Each row is a point on a landscape with many valleys, with its height.
A ball rolls from a point to the lowest of its 2 nearest points, and stops where none of them is lower. Distance is the straight distance between rows; heights are no part of it.
Podiz (h 341): 3 -8 6 -6 4 32 3 9 1 -25 -21 60 -47 -20 37 -13 10 -21 23 21 -30 -9 23 14
 15 14 50 31 5 -65
rodu (h 168): -4 -22 3 14 -19 12 44 0 33 23 -31 1 -46 2 22 -16 30 15 0 -1 -25 40 -2
 -34 -32 1 -10 9 6 -25
Sobe (h 219): 20 -17 13 13 22 -20 43 -13 30 -43 -23 24 3 17 -13 6 47 13 12 38 -24 14
 -35 -48 0 11 34 -5 37 10
Kenim (h 453): -15 -70 -24 23 -32 59 10 18 -8 -1 24 15 23 -28 30 -12 30 -21 -22 17 -19
 -7 1 21 -12 26 -41 1 20 5
Fekud (h 497): -4 30 -24 -10 -43 45 10 27 16 -2 -9 2 -1 35 50 -11 -18 -8 45 -5 33 -27 8
 3 13 43 31 -13 -15 -22
Dus (h 142): -10 40 -17 10 49 -36 42 52 -31 5 21 -34 19 11 -49 -7 -11 -40 -17 -7 35
 -10 -36 3 12 7 -26 -17 16 37
Vasom (h 190): 25 -27 -26 30 -16 -32 31 0 9 15 14 -35 -8 1 3 -10 -22 22 -25 14 -30 16
 18 16 -17 -16 5 3 8 13
Litu (h 139): -37 -11 -5 -27 -45 30 -27 3 -16 11 38 -9 1 -40 -2 9 -33 -14 -13 -19 -2 0
 38 29 -5 -17 -15 12 14 -13
zade (h 366): -52 -6 -16 20 12 50 -29 2 -19 17 8 27 38 3 13 47 58 -26 -10 -22 -20 -1 4
 -10 26 34 -31 -44 -47 -4
muvi (h 562): -4 9 18 -31 -16 -9 -21 -36 31 1 -6 40 -16 7 35 51 10 -61 4 1 7 -6 -30
 -33 -7 -12 -13 37 -33 -49
zuso (h 588): 15 28 25 -17 -6 23 -19 7 31 -17 -21 39 -38 23 46 5 5 -55 31 29 12 6 -48
 -29 18 25 3 45 -56 -76
Sufin (h 519): -13 69 35 0 -3 4 -2 -37 61 -22 3 -15 12 -6 8 21 -17 -48 14 40 19 12 -43
 -47 -1 8 12 40 20 -13
zovis (h 248): -6 27 -25 -1 -49 12 -15 -4 -5 13 19 38 -51 6 49 14 2 -33 -7 17 -19 -23 9
 17 -21 0 5 26 -20 -46
Leb (h 173): -46 -3 -36 18 23 26 22 -10 9 40 -23 -3 -33 3 20 2 -38 -24 -4 -21 1 -16
 41 -18 41 4 -6 3 -24 -49
Vika (h 177): -37 -45 6 -10 27 12 -30 31 3 -26 4 -19 16 -5 -38 0 28 13 15 9 -27 -13 47
 35 40 4 21 -3 -5 -1
zege (h 46): -33 -75 -7 -5 -28 22 -64 -56 -3 33 -25 24 51 -27 26 -5 -2 7 -9 -11 23 5
 55 -19 2 -4 -73 12 -29 -22
dogip (h 252): 31 -32 -32 41 -40 10 3 4 23 46 -16 10 -23 15 48 -22 -33 1 20 8 3 6 4 -12
 -3 -16 -10 31 -17 -64
bilef (h 376): 23 35 21 -6 -40 20 7 14 14 -18 10 31 12 12 9 -30 4 7 9 61 36 14 -11 -5
 37 -2 47 42 14 8
peva (h 353): -10 31 37 -3 12 15 20 3 10 -8 19 -14 7 9 -29 -16 -6 10 -9 49 27 16 -9 1
 16 -6 14 31 26 32
Las (h 492): -5 -26 -29 -12 49 8 25 11 40 -27 17 -10 24 10 -21 48 -31 -48 29 2 -3 -19
 -45 -5 0 17 38 -27 15 17
Nen (h 286): 37 -21 -5 9 7 -13 -14 8 0 11 0 9 -21 -2 4 22 32 51 3 -13 -58 -11 2 0 -26
 -17 -15 -42 15 -19
tidi (h 181): 3 -39 6 5 33 -5 37 -4 24 15 13 1 -24 -10 -19 -17 -15 36 -22 -3 -17 40 -8
 11 -18 -7 57 13 0 -1
vegal (h 340): 2 -53 -2 0 -6 -30 -15 12 -15 43 -22 -9 -14 -11 -18 -16 19 31 -10 -14 -20
 -15 24 -8 -53 -17 -27 -21 2 -39
fesem (h 284): 1 16 19 -15 -21 -15 -8 -37 7 -8 -1 68 -30 -9 36 -15 21 -7 23 12 12 -1 -8
 1 -8 12 67 23 23 -33
visu (h 563): -38 36 9 -2 -1 21 4 -32 -2 -20 7 -12 28 -50 -27 -13 23 -29 3 -13 -2 22
 28 24 19 -20 13 6 66 32
fiku (h 401): 27 31 28 0 -24 -17 -19 -6 13 -51 20 36 15 31 45 -7 -20 -22 11 47 20 4
 -41 -33 38 3 45 35 -11 -36
rimaf (h 163): -22 -6 -11 37 13 37 0 -5 1 12 1 -30 -48 -11 13 9 -59 21 8 -11 -16 -36 29
 -6 8 -11 -2 -9 -23 -76
zonof (h 212): -3 7 -37 25 -14 0 37 -16 -21 26 -12 1 -38 -15 -17 32 33 17 -20 -20 -27
 28 0 4 -48 5 -50 -31 32 32
gem (h 471): 29 7 30 36 58 -46 3 15 -44 -40 -25 -37 3 -41 -54 -41 48 23 -2 -48 32 51
 -20 56 -11 -15 -5 -13 10 55
Bov (h 339): 8 10 12 -5 20 65 -29 -20 -9 2 -2 45 16 4 30 43 45 0 -9 -17 -25 -6 13 -17
 64 28 -46 -8 -31 -1
vavi (h 424): -18 -19 40 -19 -7 23 -9 8 27 -56 16 21 -4 -22 20 38 22 -10 46 21 -43 -6
 -22 15 -17 17 52 -8 12 -22
Gipof (h 352): 6 -4 -11 25 41 45 21 27 -1 4 -10 5 4 6 -10 -14 1 24 -4 -7 -30 -4 10 -43
 27 -6 40 -25 0 -22
Vigi (h 93): -25 -7 13 -60 -19 20 11 -1 -2 3 -27 -26 -5 -23 31 -21 50 -13 -11 7 -23
 36 69 24 12 7 23 46 -35 -21
bunu (h 518): -5 47 11 26 -4 -14 7 -46 13 -13 -3 45 -37 18 6 6 31 24 -28 28 12 -10 -20
 -36 25 -9 -17 22 25 5
Dibod (h 306): -6 -37 14 -20 11 17 0 24 -44 -14 36 18 2 -24 3 11 17 24 -1 -20 -22 -1 -5
 71 6 28 41 -23 4 4
fofam (h 195): 12 -4 -4 -16 -7 -20 5 37 -34 -28 -10 -49 38 13 -14 -20 50 -27 -12 8 19 4
 12 27 28 41 -13 -13 -1 66
sav (h 203): -14 -59 16 -42 -35 -16 -30 25 -23 25 -51 21 -6 17 -16 -36 3 21 35 -15 2
 9 69 -69 21 2 -28 -28 -24 -19
Tar (h 222): 10 23 37 -4 -19 3 -11 31 -25 51 28 -16 -2 12 -23 -49 -67 36 -14 0 31 -18
 32 -3 26 -50 -36 -5 -24 16
nili (h 470): 6 20 30 -11 32 -45 -34 -57 8 -18 -3 18 -14 -29 17 49 25 -39 -19 4 -15
 -30 -12 47 1 10 -50 21 25 20
sibe (h 489): -25 61 25 -15 54 -13 4 31 21 -11 42 -11 -10 16 3 -3 -23 0 4 41 20 -17
 -52 -26 -20 3 67 22 -25 -47
bove (h 155): -65 -22 -2 10 -4 -6 23 21 -27 60 15 -22 -25 25 -18 14 -59 11 10 -14 47
 -10 40 13 0 -19 -11 -43 -55 26
vosu (h 244): -18 -28 10 -27 -8 -19 19 15 -19 18 -37 -16 -18 36 -23 -43 -3 39 -2 -14 0
 30 85 -38 23 -11 -12 -22 -24 11
Kip (h 309): 11 -7 -5 17 20 39 -3 31 -2 30 9 -3 22 0 -4 -32 -27 -9 14 -31 -25 -2 15
 -47 48 -28 -6 -5 -34 -76
viza (h 78): -40 -18 5 -8 6 -32 24 4 2 -12 36 -26 0 -9 -37 -11 -43 9 -2 -16 49 11 -45
 65 -52 3 45 -3 2 48
ven (h 392): -12 -6 -17 25 -6 -5 -2 -11 3 1 -8 -23 0 -5 15 36 40 -47 17 -5 -15 -34 14
 33 -34 39 -17 -25 14 19
Gogel (h 148): 44 44 17 -18 -16 5 -17 -38 -11 0 -36 33 27 1 15 -17 15 20 18 -25 -5 27
 47 -38 55 -7 2 -2 21 7
Zagut (h 410): 16 36 14 -3 9 -24 7 -48 10 -47 17 14 28 -11 9 14 -12 -55 -6 -8 5 -22 -49
 2 -8 33 23 -10 42 19
vip (h 276): 12 -29 0 12 -4 -7 -16 -8 13 35 -14 15 -1 -3 22 -24 -22 -1 -5 -14 -19 14
 28 -54 38 -43 -25 45 -31 -80
Gup (h 273): 10 -50 27 -39 -5 27 -24 6 17 -8 -28 -10 4 -8 -6 -15 -9 28 5 7 -12 -14 12
 -15 19 9 -34 32 2 -24
Rup (h 359): -46 -21 -12 8 -50 -22 -22 -41 1 -12 13 35 -19 12 60 37 45 -5 -55 1 -19
 -11 20 -22 7 -13 -14 28 -47 -37
dizo (h 65): -4 -30 -23 7 -18 24 -68 -29 -10 41 16 16 63 -26 26 25 5 -33 -17 -32 -2
 16 48 -8 20 -15 -47 1 -49 -28
Pez (h 397): 22 61 19 11 77 -28 31 25 -21 -20 9 -40 -9 -19 -33 -27 -18 -5 -3 -12 44
 20 -87 67 -78 26 -1 2 27 54
Kuv (h 112): -63 -60 11 18 20 15 -2 35 10 -45 4 -18 11 -7 -42 5 27 22 37 3 -13 -13
 -12 26 -13 -7 38 -32 -1 23
tuse (h 199): 18 27 -25 -14 -63 33 4 -15 -12 4 36 65 -31 10 44 16 1 -23 -42 24 -6 9
 -10 -9 6 -34 -6 60 -39 -11
viv (h 427): 18 20 20 -14 6 22 35 -43 15 -5 16 28 18 0 26 16 -34 -28 -6 -4 34 38 -54
 -4 -3 18 34 14 34 -2
toguf (h 439): 38 26 24 1 34 -48 -33 -23 22 28 -7 1 -21 -8 8 9 15 2 -27 26 2 -37 -14 39
 -10 12 -42 45 35 9
Povis (h 464): 33 34 -17 20 -30 -49 -39 -5 21 24 5 43 -27 39 23 -2 -42 11 53 22 13 -4
 -4 -12 15 -31 -16 19 -1 -45
Koge (h 367): -1 -15 11 -39 -1 37 -12 -6 -6 -36 22 18 -15 -33 1 62 13 -5 20 -30 -32
 -18 12 46 -14 21 49 -30 3 -9
tez (h 95): -16 -9 2 -72 -32 31 -32 -6 -21 27 1 26 11 -36 7 6 5 -55 2 -25 4 22 43 25
 3 -25 -1 39 -12 -25
Salar (h 97): 55 15 18 -3 -3 7 17 -11 24 -14 27 25 -24 -7 37 -15 -11 24 -3 41 -32 5
 -49 -14 -43 -1 29 22 10 -32
dav (h 221): 38 16 -26 14 -39 21 -23 24 22 41 6 11 -35 7 21 -19 -72 5 15 26 -13 -30
 21 9 -28 -22 -36 45 -17 -58
tubok (h 454): 10 -2 -14 24 34 8 17 1 36 49 -12 -23 23 17 6 -38 -48 -13 29 -21 34 -26
 -3 -13 -3 5 27 16 4 -23
vugi (h 358): -3 20 -20 16 36 -37 15 -10 -4 -19 -17 -51 -9 -2 11 11 36 -19 -26 -4 -35
 -46 3 6 -4 20 0 -21 12 19
Nazef (h 442): 0 -53 -18 45 -13 43 30 31 -33 35 25 -25 0 -27 -1 -12 9 4 -21 4 0 8 -26
 37 -35 20 -37 -27 -6 23
mono (h 457): -8 46 40 -20 43 -6 10 35 3 3 63 -7 37 10 -33 -10 -32 -6 6 10 33 9 -83
 -11 -29 13 64 14 -4 -7
remu (h 409): -1 21 -16 -7 44 -40 -4 -7 27 -13 -31 -13 -23 22 -45 30 -27 41 21 -6 -9
 -34 -18 9 -38 -17 22 -46 39 39
kizos (h 440): 34 7 40 -4 10 -38 -2 37 -36 -26 20 -64 10 -18 -33 -13 14 20 -7 -13 -2 42
 -22 63 -6 1 -1 2 -11 57
Ruva (h 524): 10 16 -2 40 19 -60 0 -21 -36 -62 12 -25 23 -62 -35 -3 28 -33 -4 -44 -19
 25 3 68 -4 -15 9 -10 51 43
tuva (h 99): 12 -22 -43 -4 -34 52 -38 14 -31 54 10 63 26 -21 15 43 -12 -30 -2 -12 -16
 0 49 2 19 -35 -55 -21 -31 -33
Tutul (h 217): 43 19 -2 -32 -8 -19 -3 -18 -30 -32 1 31 32 1 -25 16 33 7 -17 -17 -32 45
 19 -48 42 -9 14 -33 23 13
zavar (h 170): 35 31 -8 -35 -6 -11 36 14 -18 -37 -28 -33 27 25 4 -20 12 -11 2 19 28 12
 -20 6 24 44 27 -14 24 72
Dol (h 246): 30 -25 1 -40 -24 10 -11 19 17 4 -47 -2 22 2 7 -33 11 -14 6 23 -6 28 34
 -53 42 11 -46 44 -1 -13
Bote (h 98): 0 58 10 -28 9 -6 13 37 -30 57 26 -22 12 2 -47 -23 -32 -27 -15 -5 33 -9
 -14 -9 24 -9 -32 3 27 1
nem (h 102): 20 -11 -19 0 -25 26 -38 -27 -16 -2 -47 30 2 -5 39 -21 -19 23 17 -29 -4
 10 51 -30 36 11 -15 -16 -7 -34
Zoga (h 27): -27 -51 -7 -4 -28 -4 -23 -14 -30 64 -13 38 26 -14 6 -40 12 7 -20 -19 8
 33 62 -24 2 -23 -51 12 -15 -6
vug (h 26): -39 12 28 -40 36 -32 -19 -16 25 -25 23 1 11 -3 -20 4 -37 15 29 -7 37 -26
 -44 49 -44 7 53 1 24 37
Mif (h 369): 16 -16 7 -13 5 -40 6 15 -24 63 -32 -26 3 -14 -5 -38 16 -4 -37 -15 0 13
 28 -13 -29 -19 -56 20 22 -13
medi (h 413): 36 65 14 -3 42 -27 4 6 -5 -18 49 -32 37 -36 -40 -15 -49 -14 -11 -10 35
 30 -68 69 -37 13 17 4 27 31
gegi (h 147): 43 -4 -23 31 3 2 29 5 -4 -36 17 -46 -25 22 10 -9 -22 58 -9 5 -24 -5 9 41
 -3 -24 49 -35 -6 50
dufi (h 430): -12 -56 -11 27 -26 -16 21 17 -18 -5 19 -60 23 -14 -14 28 22 -16 -28 -22
 -8 23 -55 13 -34 23 -47 -27 5 21
Zon (h 407): 23 -13 -14 -49 -64 -4 -12 -24 -6 14 -15 -1 4 21 31 25 0 -10 -28 0 -13 9
 -5 -27 -13 4 -53 28 -17 6
Konu (h 461): 3 1 -46 42 -1 -5 16 11 58 18 -19 -22 11 46 25 6 -69 -5 57 -3 34 -24 5 -3
 -8 1 45 -12 -40 -16
fud (h 389): -1 26 0 -1 -7 -39 25 10 -46 23 1 -25 3 -26 -26 -47 26 -16 -57 0 18 31 15
 12 -10 2 -68 37 26 32
Vegeb (h 243): -36 -33 36 -18 42 18 -20 10 -25 -18 14 38 7 -33 -3 -3 70 6 -12 12 -22 9
 24 53 18 21 26 23 -6 11
Vibiv (h 387): 11 -26 1 -8 -50 -33 -20 -25 7 0 -20 27 -5 18 69 16 45 -8 -40 29 -9 -31
 -23 -28 -14 7 -45 37 -31 -12
bogo (h 140): 42 -1 42 17 16 -21 31 -7 14 -4 39 19 -2 -10 -4 -30 19 22 -21 34 -13 44
 -46 -17 -19 -27 52 32 23 -13
Ropu (h 623): -6 -22 -19 -69 -57 56 -13 0 -26 -25 -7 50 -26 -25 8 2 4 5 -36 18 -33 11
 51 -19 2 -29 -7 60 -7 -43
sazu (h 678): 22 34 -10 -27 -40 64 -48 -1 13 16 -12 32 -41 -15 18 28 -7 4 2 31 -35 -41
 29 10 -4 -45 -60 33 9 -9
ruke (h 384): 30 37 -16 4 24 13 22 20 18 1 -11 -21 19 22 -13 -2 -2 -26 22 -19 -8 15 -7
 -47 25 -23 49 -30 -6 -2
miriz (h 231): 35 35 45 17 20 -40 1 -39 39 -17 -15 36 -9 -17 25 -2 59 -19 26 6 -10 17
 -29 -5 -24 -7 57 -3 24 -16
rak (h 476): 15 20 -39 32 5 23 19 32 27 1 -43 -3 -33 48 23 -8 -26 0 50 -32 -4 -16 -1
 -14 -7 17 52 -31 -44 -36
folad (h 186): -15 -55 -3 41 5 1 -33 -5 7 28 -3 -21 40 4 -20 17 -18 48 42 -18 18 -17 48
 23 18 -5 5 -37 -27 17
Tal (h 236): 44 -3 -19 22 -8 8 20 5 -6 16 -21 -14 -2 0 -8 26 25 31 -15 -25 -28 6 0
 -18 -14 15 -29 -66 -6 37
siluv (h 335): -24 -51 21 7 4 -3 25 0 -22 -35 -14 -61 8 -5 -17 -27 11 42 -34 -33 -13 5
 -17 -14 -26 22 21 -30 11 29
lan (h 101): 10 -7 11 49 4 1 3 -15 -2 -43 33 -13 13 9 3 -19 -14 54 -14 14 4 -28 -31
 49 -6 -13 22 -6 26 34
Mil (h 90): -42 -41 -5 55 15 6 12 37 -45 47 8 -25 0 -34 -24 -9 23 3 -26 -13 -10 48
 60 21 -24 4 -89 -28 -34 4
povu (h 82): -15 -19 20 16 31 3 1 6 10 56 23 -32 -36 -5 -5 5 -74 39 -18 1 -2 -48 24
 -1 4 -22 -44 12 -7 -35
Mar (h 192): 29 31 -43 6 31 -24 38 70 -1 7 -14 -42 -4 41 -7 -32 -6 1 16 33 1 -55 5 2
 -12 4 31 -19 4 21
zaf (h 522): -3 93 19 7 27 -10 9 36 49 -26 7 -25 -8 30 -20 -28 -35 20 44 63 11 16 -28
 -49 -38 -8 63 14 -6 -11
ber (h 374): -13 53 11 -21 -18 -55 -16 -20 -1 -15 33 -8 -2 -17 5 20 -9 -19 1 -7 11
 -22 -60 12 -47 17 -5 -7 39 11
Neb (h 537): -11 45 50 -22 0 -11 -19 -45 43 -19 33 32 -10 -7 20 60 2 -35 0 52 -6 18
 -52 -7 -23 5 -14 33 6 -15
lis (h 544): -4 35 24 29 22 -27 -17 -43 -17 -56 18 -10 41 -57 -11 2 21 -15 -9 -16 14
 42 2 40 28 2 44 9 49 49
Sab (h 441): 34 22 11 -18 -2 25 18 -16 23 51 -5 -14 -4 -9 19 -6 -41 -25 4 -25 25 12
 -15 5 -13 15 8 5 3 -10
radub (h 321): 10 59 10 -22 -19 -35 -45 17 -14 14 30 -21 -6 20 -16 48 3 -7 12 -3 8 -19
 -25 30 -22 12 -9 -23 -2 19
Koga (h 357): 15 -8 -13 7 20 -16 -17 5 2 -20 -44 -4 -17 11 -42 26 15 65 51 -16 -35 -32
 25 -12 -27 -13 21 -62 25 18
rov (h 160): 30 -57 10 24 32 -12 -36 -7 6 -12 -4 -24 44 12 -18 -6 -33 40 31 -39 19
 -45 -11 18 -7 -5 15 -29 5 12
doru (h 311): -57 28 -11 -25 -41 -13 -14 -22 -14 -15 35 -12 -35 19 18 40 11 -19 -33 9
 -27 -9 14 -2 -4 -16 3 16 -29 -22
tima (h 185): 53 9 32 11 30 -31 20 -24 42 -14 -45 30 -19 3 7 -4 49 9 15 62 -4 31 -4
 -23 19 -14 58 31 18 -14
sefes (h 114): -56 -29 12 -10 12 -4 36 22 9 41 21 -23 -25 17 -24 -3 -35 13 5 -18 51 7
 -23 39 -24 8 33 -12 -41 26
Pipu (h 277): 11 -43 -1 4 -11 -25 26 15 11 17 -44 -1 -45 29 -18 -44 -14 73 8 9 -7 7 40
 -66 -4 1 -9 0 0 1
lav (h 373): -11 -5 2 -5 19 -22 17 29 -32 -37 7 -28 38 15 -77 -19 -15 28 21 -48 49 15
 -64 6 -36 -16 23 -53 3 57
zudi (h 500): 2 -6 4 22 29 -41 -23 -31 -29 -17 25 -3 3 -58 0 32 20 -14 -33 -38 -13 -2
 -12 59 -8 6 -23 0 35 23
kegof (h 134): -23 -22 12 7 -10 32 10 -3 2 3 -17 -16 -19 -16 32 -2 51 -4 -7 -5 -36 21
 21 7 -10 19 20 -3 -28 -30
kinu (h 468): -5 -47 -16 21 -31 -15 -31 -26 20 -24 -3 34 -13 12 34 11 -32 -24 16 17
 -13 -34 -22 -20 11 15 7 7 2 -58
vab (h 60): -30 -18 -6 -70 -14 7 -9 -1 -29 9 -27 16 16 -26 2 -2 31 -31 -15 -29 -10
 40 89 4 12 4 -23 14 -17 8
Dinu (h 582): -34 -1 -24 -7 -13 9 23 -17 2 -46 -9 18 13 -18 -21 -12 20 -29 -3 18 -25 7
 30 -15 40 5 12 15 63 4
ralak (h 234): 33 72 5 -14 32 -12 25 80 9 26 -6 -8 -11 54 -22 -29 -10 11 40 32 21 -31
 -18 -30 -8 5 24 -11 -22 -13
depe (h 505): 1 -26 -48 17 27 32 21 22 19 16 10 -15 19 6 -14 27 -57 -28 16 -1 17 -42
 -9 33 -12 21 19 -38 1 8
Kiz (h 62): -11 -29 -18 66 21 26 15 37 -5 -48 33 -25 39 -9 -18 -5 35 20 4 -7 -12 4
 -21 38 -29 -33 33 -44 -16 34
Gaz (h 274): 31 60 5 -24 -18 -26 -5 46 11 51 12 3 -11 44 -3 4 -3 4 29 28 23 -11 -19
 -3 -26 5 -17 -7 -10 7
Zedup (h 191): -9 17 0 -6 -48 56 41 -23 -22 18 7 3 -37 -19 7 1 24 17 -23 -12 -20 51 -7
 -28 -19 1 -16 -10 20 10
fital (h 307): -18 -68 -4 2 -1 -13 16 27 -3 -16 -46 -35 -16 17 -12 -34 -5 75 9 -16 -12
 -18 21 -20 -27 19 22 -23 5 17
Muko (h 223): 18 -26 -1 -18 2 3 -1 12 -11 -12 -17 -4 45 10 6 -25 55 -4 -17 13 -13 33 8
 -22 55 29 -24 5 3 31
kad (h 138): 20 30 -8 45 -30 -22 41 -20 15 -30 44 14 -8 -5 55 -30 -12 1 -5 25 -22 -20
 -58 5 -49 13 52 -2 31 -6
Gukit (h 91): -49 27 26 -44 13 -14 -6 -36 -10 -57 2 -9 8 6 -21 7 -13 20 12 -8 60 -29
 -34 15 27 28 49 10 20 47
zodi (h 433): 44 45 23 -6 -23 -9 -50 -17 49 -21 -9 23 -5 16 16 10 -24 7 57 20 10 -7
 -37 -8 8 -1 26 27 0 -40
fot (h 275): -25 -11 30 -10 0 9 -3 18 -42 9 32 -10 9 4 -25 -30 -17 63 -27 -8 16 11 23
 -9 50 -18 -13 14 -3 3
Nanil (h 386): -21 9 -26 21 -17 9 -14 -14 -19 7 -1 12 34 -14 11 39 64 -49 -9 -21 11 2
 10 27 18 20 -46 -33 -12 38
letop (h 310): 2 -28 26 -27 -9 28 -15 15 -9 11 -25 -24 -33 12 4 18 20 58 -18 -1 -6 -15
 22 0 15 17 -56 -9 -20 11
Rigod (h 473): 1 -9 57 9 11 30 -9 -32 37 -35 0 56 -30 2 53 38 43 -11 17 16 -22 -18 -24
 14 8 28 18 -8 -19 -12
fuli (h 135): -14 -30 -24 1 -17 2 -23 -39 -15 -9 -49 12 22 2 15 12 14 26 11 -34 9 -10
 46 -13 29 34 -11 -43 12 17
fopo (h 183): -6 -48 -21 28 5 -16 -33 5 -19 41 -2 -9 19 -14 -18 36 4 6 4 2 3 -8 76 50
 18 -8 -55 -41 -28 31
dumaz (h 383): 21 21 46 -5 49 -25 15 48 -8 8 22 -78 -7 2 -46 -6 -5 29 -3 12 -18 4 -18
 15 -4 -21 15 -13 -19 21
Mesu (h 664): 3 29 8 -50 -25 26 -53 16 -5 -2 -30 24 -34 20 15 -15 -6 -27 35 -13 6 25
 33 -37 56 -21 0 28 -45 -80
gemo (h 506): -40 25 -14 27 -17 30 13 -49 67 -9 4 -14 -13 2 15 29 -36 -30 13 23 -11 11
 -12 -18 6 -3 -1 23 24 -26
Dato (h 513): 6 -8 -4 -2 -19 31 11 21 14 2 28 -14 21 28 28 -1 -48 0 29 -5 33 -35 -51
 35 -11 34 31 -16 -5 15
bini (h 472): -16 37 -42 16 64 -9 30 25 58 -7 -13 -17 -2 30 -26 21 -37 -37 39 16 -6
 -42 -40 -16 -39 -3 47 -33 -9 -1
duru (h 613): 19 -5 29 11 -14 8 -38 8 29 -36 -30 33 -50 3 58 -22 20 -42 14 37 -15 16
 -15 -21 12 -17 2 86 -45 -88
pufi (h 491): 19 29 -13 31 2 -32 -38 -39 17 -4 -9 51 -17 24 11 15 3 16 13 2 -11 -10
 -18 -58 37 -27 -33 11 6 -48
Lumek (h 493): -59 -23 -17 8 -27 20 2 -28 41 -13 14 26 3 -11 4 26 -35 -32 17 20 12 -39
 -30 -10 -18 3 -12 21 21 -14
nafa (h 317): 2 2 28 4 47 -13 3 37 -24 17 24 -29 12 -5 -44 -51 11 40 -27 16 14 2 1 20
 28 -18 2 29 15 27
Sabit (h 258): -27 -10 7 2 28 -21 24 -51 34 -49 -40 41 -14 -9 16 7 40 -21 -12 13 -17
 -20 -13 -35 -2 32 41 4 29 -2
dibat (h 141): 4 7 -3 -13 -8 -3 2 1 -11 51 27 -10 16 3 -26 11 -16 -25 -18 -13 36 33 8
 14 27 -20 -65 14 -12 35
zunum (h 385): 25 30 14 1 55 -33 21 30 -12 -7 9 -49 12 8 -66 -34 -39 14 18 -50 47 7 -72
 31 -73 -2 3 -35 17 67
rili (h 136): -15 25 25 -73 -24 6 13 -15 -22 -29 -13 -37 13 3 0 4 -3 -21 -4 14 62 4
 -12 -7 39 54 20 11 13 26
zuko (h 57): -46 -31 -10 24 8 8 5 21 -29 53 -9 20 13 -13 -47 -36 40 34 -35 -11 -6 42
 50 -32 8 -19 -63 -9 -18 9
poka (h 117): -54 -54 -35 39 2 -29 35 -4 -42 50 4 -32 -16 -9 -14 20 -15 -3 -52 -26 18
 19 65 1 -16 1 -53 -30 -22 21
Mufev (h 198): -26 2 -19 -11 -22 -3 -14 -5 -4 -4 -3 -32 -14 -13 -20 -8 -33 -17 19 3 -27
 -21 60 -26 -3 -20 -8 -2 34 -25
vep (h 167): 15 -5 -19 -39 -65 62 0 1 -2 18 12 53 -2 11 7 27 0 -23 -9 12 -1 62 16 -11
 22 -35 -31 31 -36 2
bebit (h 647): 15 -6 -15 -63 -23 51 -41 10 -19 13 -36 43 -34 -32 -5 35 4 -3 8 13 -56
 -11 58 3 6 -37 -54 29 -20 -61
Dut (h 304): -14 4 -7 -20 9 -26 30 -8 0 -28 -29 8 -8 4 34 -12 48 -49 -28 20 -12 -48
 -12 -20 -3 40 0 21 17 -9
vov (h 360): -9 -34 1 -2 -11 4 39 12 -12 -28 21 -19 12 15 -31 -13 -17 20 -2 -28 12 5
 -62 -29 -38 5 50 -40 5 17
rupa (h 443): 5 -28 -38 23 5 19 22 -26 21 -31 -13 23 -11 13 53 4 -10 -5 -9 7 -1 -41 -7
 15 24 29 38 -4 -10 -11
lazeg (h 162): -12 -36 -23 28 3 -28 8 12 -37 33 21 -15 6 -7 -15 29 -9 -16 -27 -5 34 13
 23 79 18 -3 -72 -4 -17 55
sogik (h 411): 17 30 34 1 14 -49 13 -12 -6 11 0 -34 -26 -13 -12 -40 13 16 -28 11 14 7
 -33 40 -21 17 -39 55 32 40
buri (h 434): 22 34 8 -2 -6 0 -3 29 -1 10 72 -12 50 -9 -25 -8 -40 -32 12 0 2 10 -47 36
 -26 -2 19 -4 6 5
ruso (h 164): 31 -7 7 16 -24 12 -16 48 -18 39 14 -20 -6 9 4 -27 -54 36 3 20 -16 -33 35
 -2 21 -33 -32 9 -14 -39
pibol (h 423): 14 4 -30 43 20 15 39 -44 21 -34 -6 -14 20 9 35 -1 10 -19 -33 7 -6 10 5 1
 24 5 44 -17 4 41
Nilad (h 406): 46 48 -19 12 33 -5 46 -26 14 -22 -6 -35 24 16 -3 28 -1 -29 -2 -24 -8 4
 -24 -15 -6 -15 62 -34 -2 49
Pog (h 143): -59 -36 -31 28 -2 -1 18 8 2 57 -19 -35 -6 15 0 4 -20 -14 -2 -11 30 -11
 72 -8 20 6 -21 -19 -56 -4
Mov (h 290): 0 23 30 -41 16 32 -31 -26 -27 -19 -1 39 22 -10 -26 48 39 14 -36 -8 -29
 43 1 -30 54 3 -27 -29 -2 12
razi (h 538): -10 43 -12 26 -7 -25 18 -38 -19 -15 -3 16 -10 40 -24 -3 23 43 -16 -20 29
 -5 -28 -29 7 -9 8 -24 39 49
vedub (h 133): 27 -33 -9 62 41 12 -9 -17 -9 -26 10 -1 47 -7 -5 -18 2 49 -16 -31 -19 -50
 -31 11 -5 -15 7 -39 28 39
Lin (h 551): 7 9 12 39 0 -6 4 -47 -27 -1 11 18 23 -15 -8 -15 38 27 -17 -45 40 27 -25
 26 6 -9 -8 -6 29 48
gupi (h 447): -18 -4 -31 34 70 -10 -9 0 47 -37 -33 -25 -7 30 -27 2 -20 26 38 -4 -9 -56
 -17 -27 -17 -27 29 -27 -1 2
bobap (h 165): 17 41 -30 2 65 -40 21 45 11 29 7 -43 34 36 -39 -23 -40 -12 5 21 37 -26
 -27 11 -31 -7 10 -22 12 48
mamu (h 421): 7 -42 -18 -12 -53 -14 -1 -1 -28 13 6 -24 -2 3 5 48 11 -9 -32 -7 11 5 -32
 -15 -24 25 -88 -15 -1 23
pitub (h 602): -19 -25 -19 -34 -24 30 16 -1 -19 -32 16 42 2 -11 11 -9 -3 15 -33 36 -29
 0 35 -4 28 8 -11 28 39 -6
Tigok (h 166): -11 -34 -11 -22 -23 -21 -29 -8 -14 23 -57 1 29 -7 -25 -15 6 13 41 -43 11
 -3 77 -47 -2 8 -20 -52 29 3
roviz (h 137): 14 1 -38 -17 -35 48 -22 17 16 36 -7 80 -3 -6 9 39 -3 -56 11 23 -18 34 36
 -1 16 -42 -17 27 -40 -52
sasu (h 636): -4 -2 0 -29 -27 8 -57 9 -19 -14 -24 45 -33 2 32 -45 11 -24 3 9 7 25 13
 -34 17 -38 -11 91 -45 -76

For each start below, name the point where the ball stops.
Sab => Bote
zudi => vab
depe => vab
dufi => Zoga
sibe => nem
duru => ruso
razi => ruso

For each start below, name every point that the ball comes to, in order.
Dato => Fekud, rak, Konu, tubok, Sab, viv, Zagut, ber, radub, Gaz, ralak, Mar, bobap, Dus, Bote
Kenim => Nazef, dufi, mamu, Zon, Vibiv, Rup, doru, zovis, tuse, vep, roviz, tuva, dizo, zege, Zoga
sasu => duru, zuso, muvi, Neb, Sufin, gemo, Lumek, kinu, rupa, pibol, Nilad, ruke, Gipof, Kip, vip, dogip, dav, ruso
bebit => Ropu, pitub, Dinu, visu, lis, Ruva, zudi, nili, toguf, sogik, fud, Mif, vegal, Nen, Tal, zonof, Zedup, rodu, kegof, Vigi, vab
